Points on a hilly landscape, in no order, each with its height.
A ball rolls from a point to the lowest of its 2 nearest points, and stops where none of them is lower. Distance is the straight distance between rows; heights are no part of it.
<1407> h=648: [132 114 162 151  84 132 174 136 104 156 130 156  69 147 105 161 165 109
 177 132  62 133 123 142 155 158  81 123 102 132 136  92 150 146 170 149
 133 155 128 147 127 153  93]
<840> h=643: [ 85 126 108  88  92 104 122 127 101 120 161 109 135  85 110  94 110 106
 175  92 185 109  58 162 129 167 160 112 163 166 170 114 140 139  93 135
 125 152  89 163  97 122 123]
<574> h=601: [117 127 135 110 143 111 160 125 139 145 128 160 122 136 138 158 158 181
 167 134  88 142 186 134 114 105 106 130  99 100 138 108 144 140 134 154
 106 141 144 166 106 134 132]
<421> h=530: [ 66 165 125 147 134  74 138 137  76 131 122 139 139 139  94  66  90 157
  90 119 169 111  80 139 143 100 172 127 150 127  88 109 118 115 109 126
 147 109  93  89 157 111  85]
<549> h=383: [157 104 100 126 124 154 115 130 169 124 127  84 128 162 123 138 148  94
 143 161  89 155 112 152 109 132 119 104 122 100 132 151 160 158 142 107
 147 143 162 107 129 164 108]
<369> h=553: [139 175 101  97 124 121 104 155 143  91 131 170 132  95 141 159 123 117
  82  93 162 148  73 152 127 179 173 125 175 125 137 176 116 128 103 100
 135 108  91 121 122 136 159]
<203> h=523: [174  91 144 160 121 148  89 141 132 136 127 125 142 130 107 133 125  95
  80 143  94 135 123 112 151 124 119 113 125  78  72 130 132 121 161 114
 163 134 141  80 166 141  70]
<440> h=660: [132 119 110 131  99 120  38 149 140 109 166  96 173  96  96  98 169  84
 141 189 142 136  61 193 101 146 174  64 139 139 159 146 127 106  89 108
 121 114 152 162  88 132 151]
<912> h=669: [164 120 144 164 127 126 170  99 117 155 129 115 110 162 132 149 110 140
 117 121 121 116 213  40 178 111  76 156  74 131 107  79 122 135 184 138
 126 129 164  95 139 139 117]
<1317> h=519: [ 67 132 136 124 121  93 175  81  85 109 124 139 103 140 144 140 113 166
 185  63  96 110 150 102 131  99  92 126 127 144 139 121 142 150 158 152
 123 144 102 162 140 111 128]
<742> h=608: [116 114 134 139 106  81 137 127  84 135 120 144 100 157 110 124 135 121
 172 119  70 132 109 134 130 129 118 111 132 120 148 115 165 152 158 138
 146 145 122 126 104 136  90]
<1380> h=427: [175  84 166 162 103 192  32 132 173 100 156 131 128 121 144 120 147  53
  97 199 111 118  31 142  96 137 149 123 154 120  78 138 127 109 116 134
 168 132 114 133 175 112 125]
<252> h=686: [120 133 124 114  88 128  49 171 165 118 145 105 135 125 102  90 126  88
 110 163 140 144  39 161 111 176 168  71 182 162 129 171 139 130  76 107
 148 114 116 146 126 144 152]
<1132> h=569: [166 168 110 113 141 142 105 163 140  97 122 147 127 135 154 121 130 113
  69 114 162 155  83 127  95 163 157 123 153 126  73 194 111 121  81  89
 153 101 106 108 152 124 151]
<181> h=505: [174 117 146 141 132 175  59 120 179  70 144 148 108  70 109 220 194  90
 131 137 112 100 101 159 121 144 157 109 117  65 126 186 102 109 165 171
 106 117 131 184 123 126 144]
<133> h=534: [139 170  90 107 135 115 106 150 174  65 128 179 144  66 142 193 130 137
 122  81 139 142 106 179 125 156 178 138 152  99 181 162 120 137 153 132
 138 122 121 143  98 135 156]
<655> h=453: [154 143 127 134 127 142 144 130 177 111 123 142 142 117 137 205 188 111
 128 115  93 124 130 134 126 159 127 131 112 101 157 144 122 148 141 145
 119 147 157 173 141 154 164]
<841> h=318: [146 126 144 196 143 155 114 134 165 141 134 163 109  92 139 165 197 102
 130 141 111 125 113 113 124 159 108 163 142 122 111 122 111 110 116 168
 131 167  83 144 159 109  91]
<290> h=647: [136 116 130 107 101 156 103 156 168 141 141  68 104 191 113  97 114  98
 106 165 105 161  74 142 137 184 120  47 164 145 116 162 181 143  98  88
 130 104 163 118 147 183 174]
<116> h=280: [156 106 110 190 159 118 131 120 151 152 107 158 108 118 122 158 188 124
 162 137 104 119 177 104 120 132 108 169 126 121 124 109 125 111 109 156
  83 157 132 131 123  96  91]
<800> h=702: [126 144 136 168 130  74 169  85 106 168 118 180 118 138 117 148 134 195
 119  61 109 106 223  64 165 115  80 155  96  85 128  94  94 107 185 187
  93 145 143 115 164 118  93]
<871> h=491: [ 58 152  91  89 129  78 115 124  83 121 125 112 161 114  99  62  98 146
 108 112 187 104  94 164 133  97 183 101 170 131 153 118 135 125 100  97
 127 110 123 111 120  94 123]
<792> h=598: [163 160 115  69 124 152 160 155 142 137 107 104 129 164 159 133 121 132
  64 113 162 139 149 101 130 160 120  96 121 130 106 167 132 134  84  77
 114 113 140 118 150 146 196]
<62> h=385: [127 117 134 135 135 101  83 127 116 137 134 185 155  75 113 167 134 136
 180 125  69 140 159 170 130 126 167 104 133 113 158 152 131 106 131 154
 116 132  95 166  97 133 135]
<313> h=570: [155  92 138 113  70 138  87 134 105 116 156  92 124 150  95 132 155  72
 168 135  75 129  63 181 126 186 142  56 132 146 186 149 167 135 124 115
 138 147 154 144 123 142 157]
<618> h=716: [109  86 150 174  80 205 117 148 179 145 112 102  87 174 148  65 106  59
 139 210 130 145  44 140 124 175 108 106 157 173  96  93 166 149 134 107
 183 131 124  98 155 185 132]
<508> h=415: [ 72 145 133  50 134  93 198  81  82 114 135 106  83 127 109 106 107 188
 108 103 152  80 179  97 171  75 127 112  77 133 105  98 112 151 196 137
 113 135 125 101 129 113 113]
<1134> h=735: [119 110 151 138 137  83  94 146  93 178 132 169 153 107  82  87 135 156
 114 172  83 135 151 157 132 110 144  89 107 108 107 101 119  97 139 150
 140 121 121 125 119 107  66]
<1048> h=428: [141 122 124 121 147 130  71 122 152 103 159 151 159  78 151 168  97 131
 201 138 100 137 133 205 112 123 166 116 134 137 172 161 114 106 112 169
 114 109 126 198  87 146 165]
<557> h=450: [131 122 120 129 148 109  27 141 159  79 156 186 142  28 110 159 157 110
 184 151 111 130 107 217 112 144 199 108 149  89 182 164 113 126 163 162
 124 115 106 146  58 121 128]
<161> h=401: [ 57 116 102 148 129  82 117 111  94 125 125 106 157 115 131  65 129 115
 176 160 140 107 112 164 100  85 136 144 147 160 130  92 134 130 113 140
 105 118 115 159 122  90 105]
<448> h=402: [119  99 155 150  92 182 161 142 132 181 114 122  97 128 119 118  86  74
 137 153 103 147  94 122 178 152  93 132 111 146 113  80 153 129 165 118
 166 150 104  90 155 154  79]
<877> h=650: [173  95 130 185 144 203 117 141 168 122 116  84 150 155 170 126 115  97
 122 174 141 144 104 107  72 166 124 179 152 148 101 143 129 129  93  95
 162 164 148 100 167 114 147]
<668> h=667: [141  93 149 118  95 171 142 146 147 155 135  64 104 186 123  91  83 108
  89 179 127 139 113 123 146 145 110  92 131 154  83 130 176 142 119  84
 152 105 169 104 133 192 163]
<1382> h=381: [112 131  97 128 156  99  64 137 120  99 142 181 175   8 116 143 122 145
 181 136 165 132 131 207 121 121 180 128 145 125 211 135 104  94 147 157
 107  93  94 155  41 115 151]
<29> h=448: [ 79 167  70 105 160 108 127 109 126 102 118 108 140 130 141  96 127 151
 103  87 183 125 112 122 121 109 147 132 162 141 150 141 147 133  98  89
 120  86 108 102 136 105 174]
<1065> h=645: [ 68 121 149  27 106  96 151  96  82 113 141 128 133 102 137 129 135 171
 200  78 119  87 177 150 114  91 142  71 118 124 189 131 134 141 121 131
  83 145 132 182  98 116 169]
<686> h=141: [143  86 121 193 140  72 112 130  92 159  80 174  93 131 105  83 141 118
 184 163  88  96 147 144 113 119 114 139 140 120 120  65 118 129 163 189
  88 135 106 115  96  95  54]
<453> h=479: [103 153 127  92  98  86 146 120  71 169 136 139 151 102  76 101 133 166
  83  65 145 121 128  93 198 133 145  93 116 117 150 132 119  92 157 144
 140 145 103 111 140 107 125]
<804> h=246: [137  86 116 146 169  66 130 127  92 160  81 166 124 123 105 109 125 156
 161 115  99  82 198 146 108  90 121 127 144  82 145  74 101 113 174 179
  70 130 127 125  86 100  63]
<366> h=348: [141 115 101 117 126 111 103 119 100 129 131 143 184  94  98 117 162 114
 129 132 149  95 134 150 138 118 151 115 133 120 175 134 120  81  91 142
 120 122 124 169  96 108 119]
<1331> h=74: [125 115 120 156 139 150 169 107 123 148 124  88 115 151 144 107  75 140
 111 166 182 117 164  59 159 100  98 209  78 166  82  84 121 131 153  95
 129  95 159  69 129  89 125]
<211> h=628: [160 129 167 113 110 171 201 141 133 145 125  90 112 183 145 180 117 122
  92 134 120 124 175  90 171 146  88 131  75 114 106  98 139 161 164 103
 132 124 172 118 126 184 167]
<556> h=571: [139 139 154 158 118 123 146 113 109 146 144 149 141 132 141 154 111 126
 106  72  98 125 162  84 144 125 111 139 142 110 130 124 121 117 139 148
 137 160 114 145 167 136  94]
<754> h=352: [182 118 169 191 129 211  94 142 161 116 138 139 112 115 140 173 183  84
  93 147 114 144  90  92 121 171 112 144 124 104  73 163 102 116 119 137
 158 159 116 116 184 127 126]
<1426> h=514: [116 109 102  51 104 145 174 107 130 131 127  33 101 180 144  79 103 129
 128 157 150 126 150 108 130 123 100  90 107 173 138 124 169 179 136  77
 120 101 174 130 114 154 196]
<1310> h=261: [ 97 151 114 108 184 113 141  98  94 106 111 134 155 113 140 112 115 188
 128  93 182  94 155 145  89  60 163 179 139 115 131 120 104 107  99 136
  93 110 108  99 130  85 107]
<143> h=633: [150 129 135 171 142 180 141 149 160 117 112 135 101 171 169 105 103 123
 106 156 160 162  88  72 105 179  94 194 138 150  68 112 119 141 111  87
 174 138 127  73 170 135 120]
<497> h=549: [167 151 102 126 178 131  95 140 173 109 117 152 161 109 149 156 164 145
 121 167 127 154 154 159  55  92 157 174 115 111 127 167  99 109  81 129
 113 118 142 132 115  98 123]
<496> h=512: [ 86 107 132 112 169  92 163  81 129 116 113 130  83 162 144 124 120 221
 186 122 111 119 200  90 112  56 103 173  94 144 121  99 124 153 160 147
  89 132 151 136 117  91 113]
<1406> h=620: [129 163 116 159 141 170 150 140 142 117 112 140 113 158 177 127 111 138
  73  73 181 151  84  90 108 188 106 186 176 148 100 141 114 139  98  90
 153 134  99  74 186 119 141]
<115> h=690: [115 120 125 134 103 195 148 156 164 157 110  89  82 169 151  68  66  83
  88 201 161 172  78 108 142 177  87 126 130 179  68  99 159 151 138  74
 177  95 137  84 146 165 136]
<401> h=581: [119 161 159  70 163 134 159 139 148 131 130 134 141 142 143 148 142 196
 113 129 110 163 155 116 109 113 112 117  88 118 116 156 125 117  90 137
 118 125 130 175 119 145 177]
<1390> h=748: [130 125 166 124 117 117 143 164 112 168 138 154 108 139  88 127 112 149
 114 166  97 150 148 123 162 119 129  94  93 116  76 113 126 124 122 145
 139 128 121 129 125 156  83]
<1456> h=685: [160  85 128 204 144 133  98 141 154 135 113 111 157 131 136  95 124  85
 130 203 117 110 147 130  91 103 124 170 150 118  78  89 118 125 122 133
 125 146 151  98 131  90  61]
<174> h=565: [ 86 147 130 131 115 105 148 100  85 124 142 129 120 122 148 135 113 135
 131  44 135 120 125 100 141 121 125 149 178 131 163 128 145 137 144 143
 139 141  91 150 144 125 137]
<575> h=674: [115 110 110 136  91 136 134 135 105 135 127 123 134 103 116  99 130  84
 116  97 186  91  57 134 149 168 149 137 183 132 172 107 135 129 115 148
 145 160  87 131 137 120 105]
<582> h=191: [104 126 116 155 177  85 138  96  85 151 107 134 143 139 128 107  91 178
 120 108 138  93 147 126 106  61 122 184 140 113 113  89 110 111 139 155
 111 125 110 106 140  85  68]
<583> h=624: [111 117 142  69 127  84 151 125 101 146 127 135 129 120 114 136 164 154
 195 123  95 127 171 173  92 113 129  95 113  96 177 123 145 137 120 144
 109 148 143 182  76 126 142]
<769> h=403: [ 97 128 127 133 160  89 179  72  84 123 129 116  97 135 114 113  78 172
 120 116 148 107 173  61 183  50  84 182  73 125  96  69 109 138 225 142
 104  96 140  53 114  94  82]
<872> h=474: [133 106 116  98 100 115 110 100 112 101 141 123 151 101 162 156  93 104
 205  97 111 109 137 177 110 127 131 125 136 144 201 135 136 112  92 157
 102 128 132 214  91 134 150]
<1161> h=763: [ 85 154 165 142 130  85 137 160  96 153 149 148 122 155 109  76 101 171
  89 159 125 174 162  98 155  86 120 102  92 141  48  97 125 120 130 115
 162  87 140  97 130 154 103]
<67> h=510: [117 189  73  92 136 107 128 120 180  83 117 137 150  99 169 179 131 145
 142  77 175 125 147 149 105 118 161 166 138 127 196 154 104 142 112 130
 104 119 134 164 109 127 185]
<1233> h=313: [136 117 120 120 135  68 128 114  79 168 105 171 157 108  96 129 114 150
 143  73  96 101 167 138 148  95 142 107 138  90 164 114 112 109 158 170
 103 138 111 135 127 114  83]
<1081> h=687: [127 100 112 142 155 135 171 106 135 135 117  69 144 156 157 120 113 124
 131 110 157 105 168  94 109  98  98 182 141 119 128  94 144 161 139 107
 134 155 156  96 136 126 107]
<1339> h=480: [102 100 121 114 115 119 153 105  99 156 135  99 127 126 117  96 104  95
 152 162 107 113 132 130 135  93 102 120 104 181 134  98 152 125 127 130
 120 128 127 149 124 105 120]
<940> h=483: [101 188  78  71 160 122 152 103 138  84 117 144 150 100 161 149 151 170
  84  57 197 120 154 118 113  97 133 164 140 119 177 153 107 116 112 110
 104 104 128 113 133  97 201]
<1442> h=611: [170 136 144 102 116 191 199 155 145 129 112  96 135 165 161 169 144 110
  82 137 145 134 140 114 132 179 111 120 103 118 114 144 117 164 126  94
 123 151 168 120 160 151 169]
<355> h=607: [130 149 113 184 146 131 119 125 121 116 127 129 152 139 157 112 115 122
  76  90 149 142 113  86 117 128 128 183 171 141 104 143 131 111 105  88
 164 121 111  92 161 112 119]
<1349> h=424: [165 103 113 127  95 165 151 137 166 123 125  92 125 143 129 175 165  77
 152 148  88 129 114 155 125 176 113 118 112 117 172 134 149 163 149 128
 126 159 165 147 156 160 151]
<808> h=209: [ 75 137 120 116 133 130 171 118 113 128 128  77 109 158 138  66  88 134
 108 176 180 132 132  96 145 101 112 152 108 174  64  98 132 148 127  84
 138 101 139  96 127 119 128]
<851> h=311: [149 172 116  92 154 139 197 123 118 123 103 148 119 160 151 137 116 186
  86  95 175 117 185  89 114 104 120 185  78 129  92 122  87 122 106 102
 118 133 148  78 151  89 129]
<165> h=445: [138 100 138 147 108  87  61 151  87 169 131 199 134  42  70 143 130 120
 186 104  60 108 134 187 137 160 165  80 153 110 176 133 113  72 159 177
  90 150  92 145 100 100 102]
<1109> h=666: [127  97 116 168 142 163 144 128 119 141 124  76 166 144 155  83 102  92
 126 178 158 126 125 122  89 123 115 179 156 147 105 102 130 151 121  99
 147 144 146  92 138 121 110]
<1242> h=513: [155  98 169 118  68 159  37 137 149  89 179 117 115  89  80 173 150  69
 174 127  80 117  29 181 131 188 188  53 135 128 167 169 153 119 136 128
 117 155 132 152 118 139 147]
<1410> h=314: [ 87 154 114  86 177 100 137 112  95 129  97 176 166 108 119 117 125 204
 116  88 156 120 162 147 121  80 172 118 134  80 170 132 114  96 126 128
 126 102  99 123 117 108 128]
<332> h=475: [149 140 113 122 125 140  97 138 173 103 155  90 130 138 154 131 147 104
 127 139 130 167  94 143  94 154 129 119 151 138 158 177 135 150  93 117
 137 108 128 175 112 161 190]
<89> h=359: [141 138 134  66 132 101 114 130  95 138 131 168 169 115 100 132 139 162
 111  96 140 106 158 143 130 109 176  87 118  83 174 143 129  98 116 121
 126 118 133 160  91 130 151]
<960> h=547: [ 92 112 142  83  81  90 160 110  55 175 138  90 117 133  81  88 104 114
 155 126 121 102 148 116 194 103 113  80  90 165 143 106 154 130 157 104
 121 136 122 113 119 120 115]
<504> h=231: [ 78 139  97 162 121 135 125 143 147 139 110 127 122 147 114  79 147 100
 129 167 140 172  66 123 149 141 111 131 129 165 109 106 146 145 119 101
 163 121 101 100 156 127 122]
<599> h=406: [154 146 167 160 118 148 103 139 112 138 153 153 155  98 114 154 184 108
  71 107 130 140 116 105 146 159 142  99 135 109 126 176 128  97 106 149
 148 130 107 147 134 143 164]
<1017> h=472: [176 157 146 132 143 141 117 141 162 101 112 209 148  97 138 230 187 160
 110 119  93 121 164 130 126 148 139 127 118  65 137 162 105 105 137 149
 119 129 161 177 136 137 154]
<672> h=375: [168 147 174 169 145 182 109 164 130 127 151 144 138 142 131 143 166 117
  77 145 120 162 121  85 133 138 112 119 109 123  64 168 116 106  82 113
 159 126 118 125 157 148 136]
<300> h=456: [115 112 155 135 110 171 166 132 112 168 141  92 102 161 127 100  54 100
  95 121 135 151 134  80 177 155  88 124 118 145  97 101 149 148 179 100
 174 128 123  79 164 183 122]
<993> h=473: [170 109 169 143  97 166  66 129 156  85 170 123 125 107 116 209 142  66
 155 115  79 117  97 162 152 164 159  66 144 126 163 186 135 122 127 133
 111 137 127 172 124 167 158]
<624> h=688: [150 116 143 166 115  86 160 107 102 192 134 153  99 147  96 132 114 138
 122  94  94 121 213  87 180  99  81 131  87  96 134  87 100 124 217 182
 111 131 149  91 131 137  69]
<601> h=649: [143 123 159 125  92 131 210 102 113 141 125  98 122 165 141 176 135 124
 149 111 105  87 202  89 166 129  82 131  91 115 129  77 142 161 177 139
 112 149 190 137 136 153 143]
<980> h=616: [139 103 147 125  72 126  94 154 110 156 142  99 100 180  83 103 123  99
 127 131  81 140  66 132 170 181 129  38 125 170 144 121 174 138 133  93
 148 117 145 114 133 155 144]
<649> h=566: [151 157 132  92 170 145 131 149 182 109 123 137 145 103 166 177 139 161
 116 123 125 168 153 139  83 116 129 161 121 130 120 181 100 110  62 124
 108 127 133 149 119 132 185]
<484> h=622: [117 105 124 113  90  98  79 125  87 119 154 127 143 135  94  93 129 103
 192 140 110 126  80 193 103 142 160  65 135 152 181 135 152 125  97 121
 128 109 140 184  68 145 149]
<1099> h=326: [113 121 128 151 137 104 157 107  96 163 128 120 108 119 105 102  62 129
 117 164 133 136 181  97 171  66  98 179  90 126  72  48 103 121 204 137
 118  86 145  66  85 113  63]
<212> h=543: [135 103 124 119 176  90 185 100 138 142 109 129  87 147 131 145  95 178
 158 125 111 117 228  93 124  68  89 194 104 118 110  66 120 160 172 148
  74 149 177  86 104 106  76]
<439> h=343: [140 116 148 163 130 125  85 131 150 128 137 163 120 123 113 165 140 130
 175 151  44 152 121 161 118 141 133  99 118 122 120 153 140 116 113 172
 137 131 107 176 131 142 113]
<128> h=499: [156 132 141 106 130 124  50 145 169  56 189 160 133  27 127 182 120 108
 155 150 133 128 148 214 106 139 184  91 123 116 211 170 101 133 168 138
 115 118 132 165  36 167 174]
<1086> h=546: [193  90 143 171 121 144 103 125 124 147 115 147 144 124 119 164 144  77
 108 101  79 110 128 113 144 138 116 120 149  84 131 134 125 114 179 150
 142 159 118 120 145 143  73]
<1205> h=469: [ 63 133 121 111 146  94 189  83  94 109 122 126  73 152 131 108 101 199
 153 109 131 103 139 105 151  68 111 145 102 157 108 102 142 154 179 136
 124 117 109 116 147 108 100]
<1392> h=302: [127 120 135 172 135 142 102 143 163 134 122 151 115 144 113 130 147 120
 155 169  89 172  91 132 142 137 103 124 108 164  96 130 150 124 117 132
 157 122 115 148 154 145 116]
<990> h=470: [159  92 108 142 108 180  81 137 148 123 137  93 163 111 146 105 158  58
  84 185 144 121  55 156  95 171 144 126 149 115 126 135 129 141 110 115
 158 141 119 120 154 120 132]
<1073> h=517: [124 162 124  54 135 109 113 133 157 107 156 100 139 135 149 111 138 145
 107 131 177 154 115 152  56 125 141 119 163 136 166 166 137 135  80 115
 128 102 132 168  91 149 186]
<1343> h=351: [126 174  99  90 137 132 194 116  85 130 112 122 110 165 156 113  93 160
  52  82 184 123 139  83 132 123 103 158 117 130  95 123 110 125 130  72
 128 100 135  53 181 118 149]
<489> h=327: [119 128  94 119 141 132 139 131 180 124 116  69 130 174 146  86 119 120
 136 165 105 176 146 144 109 104 120 141 143 130 115 143 159 170 117  80
 138 125 167  93 116 163 131]
<627> h=356: [103 158 131  54 154 117 206  96  90 118 127 110  97 141 149 119  96 198
  86 104 186  89 195  91 130  61 119 158  71 136  81 108  94 137 142 123
 109 117 127  92 147  90 143]
<164> h=443: [149 144 149 129 108 135  94 140 134 104 169 132 167  74 114 184 155  93
 133  90 132 120 128 148 162 147 160  79 136 126 176 179 134 102 102 128
 113 131 116 180  93 160 182]
<394> h=419: [117 135 141 107  99 138 136 145 132 134 137  81 108 146 125 127 156  90
 129 117 150 138  78 113 140 181 109  71 146 177 162 156 160 135  99 118
 115 118 118 182 125 162 205]
<197> h=297: [104 155 137 128 159 132 143 135 133 117 120  99 123 170 153  90 109 161
 123 159 155 152 137 106 101  96 113 150 115 170  68 135 130 137  72  97
 135 106 144 138 126 121 149]
<961> h=496: [136 130 139 155 105 146 117 148 128 154 134 136 123 162 111  95  93 111
  82 123 122 158 101  87 174 155 130 116 129 106  66 121 129 134 148  89
 178 129 112  64 165 175  83]
<429> h=597: [133  88 135 181 120 115 174 116 118 153 105 128  92 147 142 131  99 109
 160 100 110  96 138  97 135 132  75 181 142 132 136  69 119 144 187 173
 121 168 116 111 131 111  63]
<445> h=487: [180 143 138 127 161 156  68 136 191  72 142 190 120  77 140 212 186 143
 127 144 118 128 143 155  83 134 166 130 124  71 135 189  99 111 129 152
 117 120 141 172 101 125 149]
<25> h=442: [132 157 165 140  76 106 104 142 106 159 145 158 141  95  75 132 143 130
 105  63 116 129 100 109 185 173 157  87 141 115 149 150 119 101 139 145
 165 161  88 137 141 139 123]
<975> h=345: [153 152 157 158 148 181 114 162 162 111 122  98 135 179 155 113 150 123
 104 172 145 178 122 103  94 139 111 137 123 153  47 188 115 121  47  93
 127 115 151 120 137 135 164]
<778> h=718: [120 162 113 117 140 151 182 111 185 110 111  95 119 163 184 163 103 180
 137  98 152 145 138  80 103 139 101 200 118 157 125 150 123 150  89 116
 115 162 159 143 168 100 169]
<156> h=235: [140 122  95 163 158 127 138 111 136 135 102 130 142 142 127 118 161 148
 134 167 165 114 178  98 117  91 127 186 102 146 120 109 118 108  92 131
 114 125 156 116 120  82 101]
<1269> h=562: [ 72 156 120  15 139  93 128 106 121 108 153  95 120 129 140  92 105 174
 132 103 175 122 136 135  81  99 145  88 163 139 174 150 139 145  86  94
 103 119 123 163 104 127 175]
<2> h=400: [ 83 140  87  86 127 115 137 120 133 125 126  68 116 160 140  77  93 135
 104 124 159 143 127 125 107 106 129 122 183 150 132 137 164 162 101  72
 126  96 145  89 145 135 158]
<1173> h=734: [144  89 175 179 112 240 110 159 189 126 132  88  90 172 125 111 129  63
 121 223 112 150  61 128 134 163 114  93 114 157  59 137 143 115 116 119
 158 134 130 109 173 181 134]
<425> h=243: [146 124 135 189 145  97 137 137 116 160 115 158 126 138 128  99  89 136
 101 152 126 119 157 105 146  88 117 181 115 125  77  77 101 103 146 159
 132 119 129  80 134 100  40]
<891> h=651: [117 107 125 130 110  81 156 129  80 139 109 127 101 153  99  91 120 120
 135 123 100 125 115 125 154 107 104 132 110 113 124  60 141 163 204 144
 152 129 135  69  80 120  65]
<1241> h=564: [ 94 125 115 184 135  98 138 111 110 123  99 164  91 144 134 142 133 150
 186  81  88 132 100 116 128 133  90 158 144 132 136  98 133 141 160 174
 133 148  93 140 134 112  76]
<270> h=700: [170  99 109 165 146 127  75 143 147 122 115 147 154 101 130 112 152  91
 124 174 117 114 111 173  85 104 157 152 153  93 102 125  96 122  99 153
 117 148 121 142 116  96  60]
<171> h=584: [140 188 116  94 141 139 162 155 140 101 101 144 110 165 170 134 118 149
  72  84 184 156 122 105  97 166 116 142 145 160  92 187  99 125  59  80
 113  90 113 116 154 114 206]
<9> h=320: [ 79 132 121 163 126 112 109 146 132 127 113 134 150 107 124  82 152 113
 138 169 134 142  77 160 111 119 137 156 147 150 111  95 137 123  94 151
 143 118  90 135 136  91 101]
<677> h=382: [125 107 133 130 139  62  86 122  57 167 105 204 159  62  68 121 113 159
 170  85  96  90 161 176 131 126 176  94 176  71 176 115  93  81 175 186
  85 150  97 126  92  99  81]
<1333> h=743: [161  92 168 189 118 229 134 146 182 106 131 101  96 188 125 163 153  74
 151 159  98 147  71 112 136 188 120 100 126 143 112 147 147 142 122 126
 155 140 122 134 164 178 145]
<1023> h=703: [110 140 121  97 121 136 215 109 147 107 112  77 112 164 172 148 110 150
 128  84 150 105 151 105 118 125  97 172 139 132 128 114 135 176 137 121
 130 166 163 129 158 132 138]
<40> h=384: [176 110 187 156 120 209  61 135 179 100 161 119 119  99 134 180 171  67
 102 150 121 138  46 144 103 168 132 113 144 122 110 191 119 120 110 152
 140 136  94 161 165 131 166]
<1011> h=315: [121 155  82 135 159 110  75 121 130  99 116 178 191  49 121 130 152 138
 137 120 175 124 136 168 122  99 186 137 153 113 167 156 120  84 107 134
 119  89 109 137  85 112 142]
<1306> h=533: [152 158  81 118 176 128 109 118 187  83 122 141 158  88 168 154 142 157
 148 133 157 137 130 184  49 113 176 179 138 103 187 159  80 120 116 146
 116 119 126 138 100 106 134]
<1024> h=434: [ 91 118 125  42 100 112 175 111 110 128 134  71 106 152 141 113 134 132
 155 103 113 113 149 124 141 123  98  85 115 164 154 132 177 170 137 106
 108 133 146 152 116 144 180]
<700> h=589: [104 158 128 155 153 110 132 124 115 140 143 145 128 141 140 132  99 172
 102  78 123 164 152  79 152 108 100 153 119 131  86 132 110 116 114 126
 151 121 102 100 183 135 100]
<78> h=521: [103 139 109  92 106 112 154 136  85 165 117  94 150 128  89 104 125 119
  96 121 138 120 122 106 189 140 128 108 105 130 153 120 156 137 146  94
 135 139 129  88 135 124 121]
<269> h=294: [131 137  80  93 131 128 164 102 112 137 106 117 154 105 141 141 147 138
 136  95 152  80 163 130 161 113 130 136  96 126 178 118 116 116 113 151
  96 135 129 161 118  97 141]
<157> h=347: [130 111 129 171 126 169 144 148 157 138 121 146  82 151 130 147 123 129
 139 158  81 176 103  96 162 148  73 151  87 145  82 102 134 143 148 121
 171 133 130 100 150 167  72]
<716> h=181: [165 130 120 166 144 137 143 140 113 150 107 143 142 148 129 122 124 134
  84 167 144 129 157  98 152 115 112 169  88 134  81 100 112 103 122 114
 144  99 150  93 135 102 105]
<952> h=717: [142 100 130 182 140  93  50 139 111 147 111 197 173  82 100  97 161 128
 120 182  93  91 124 162 101 103 164 116 155  82 114 108  99  74 124 165
 129 103 121 139 107  93  89]
<350> h=354: [123 139 120  65 107 141 160 120 138 120 128  86 131 130 146 148 146 114
 145 116 146 115 138 130 137 142 115 110 101 155 168 145 139 146  99 137
 102 140 139 193 120 140 186]
<776> h=603: [ 85 146 120  44 118  91 126 110  94 103 162 120 138  82 121 109 112 152
 167  91 178 101 118 173 117 128 166 106 154 137 185 141 136 137  90 126
  95 138 111 181  83 121 156]

Call two points neighbours if one is among the 2 nearest of the other. Go from one point of each pair to the other, from neighbour to neighbour, staying as low as possible. Name the highest point that can't be avoided.
<1392>, <489> => <181>
<350>, <582> => <89>
<269>, <1011> => <366>
<686>, <1392> => <165>
<582>, <716> => <425>

Where does a ball stop that starts at each point below?
<877> => <851>
<800> => <489>
<624> => <489>
<583> => <489>
<1161> => <851>
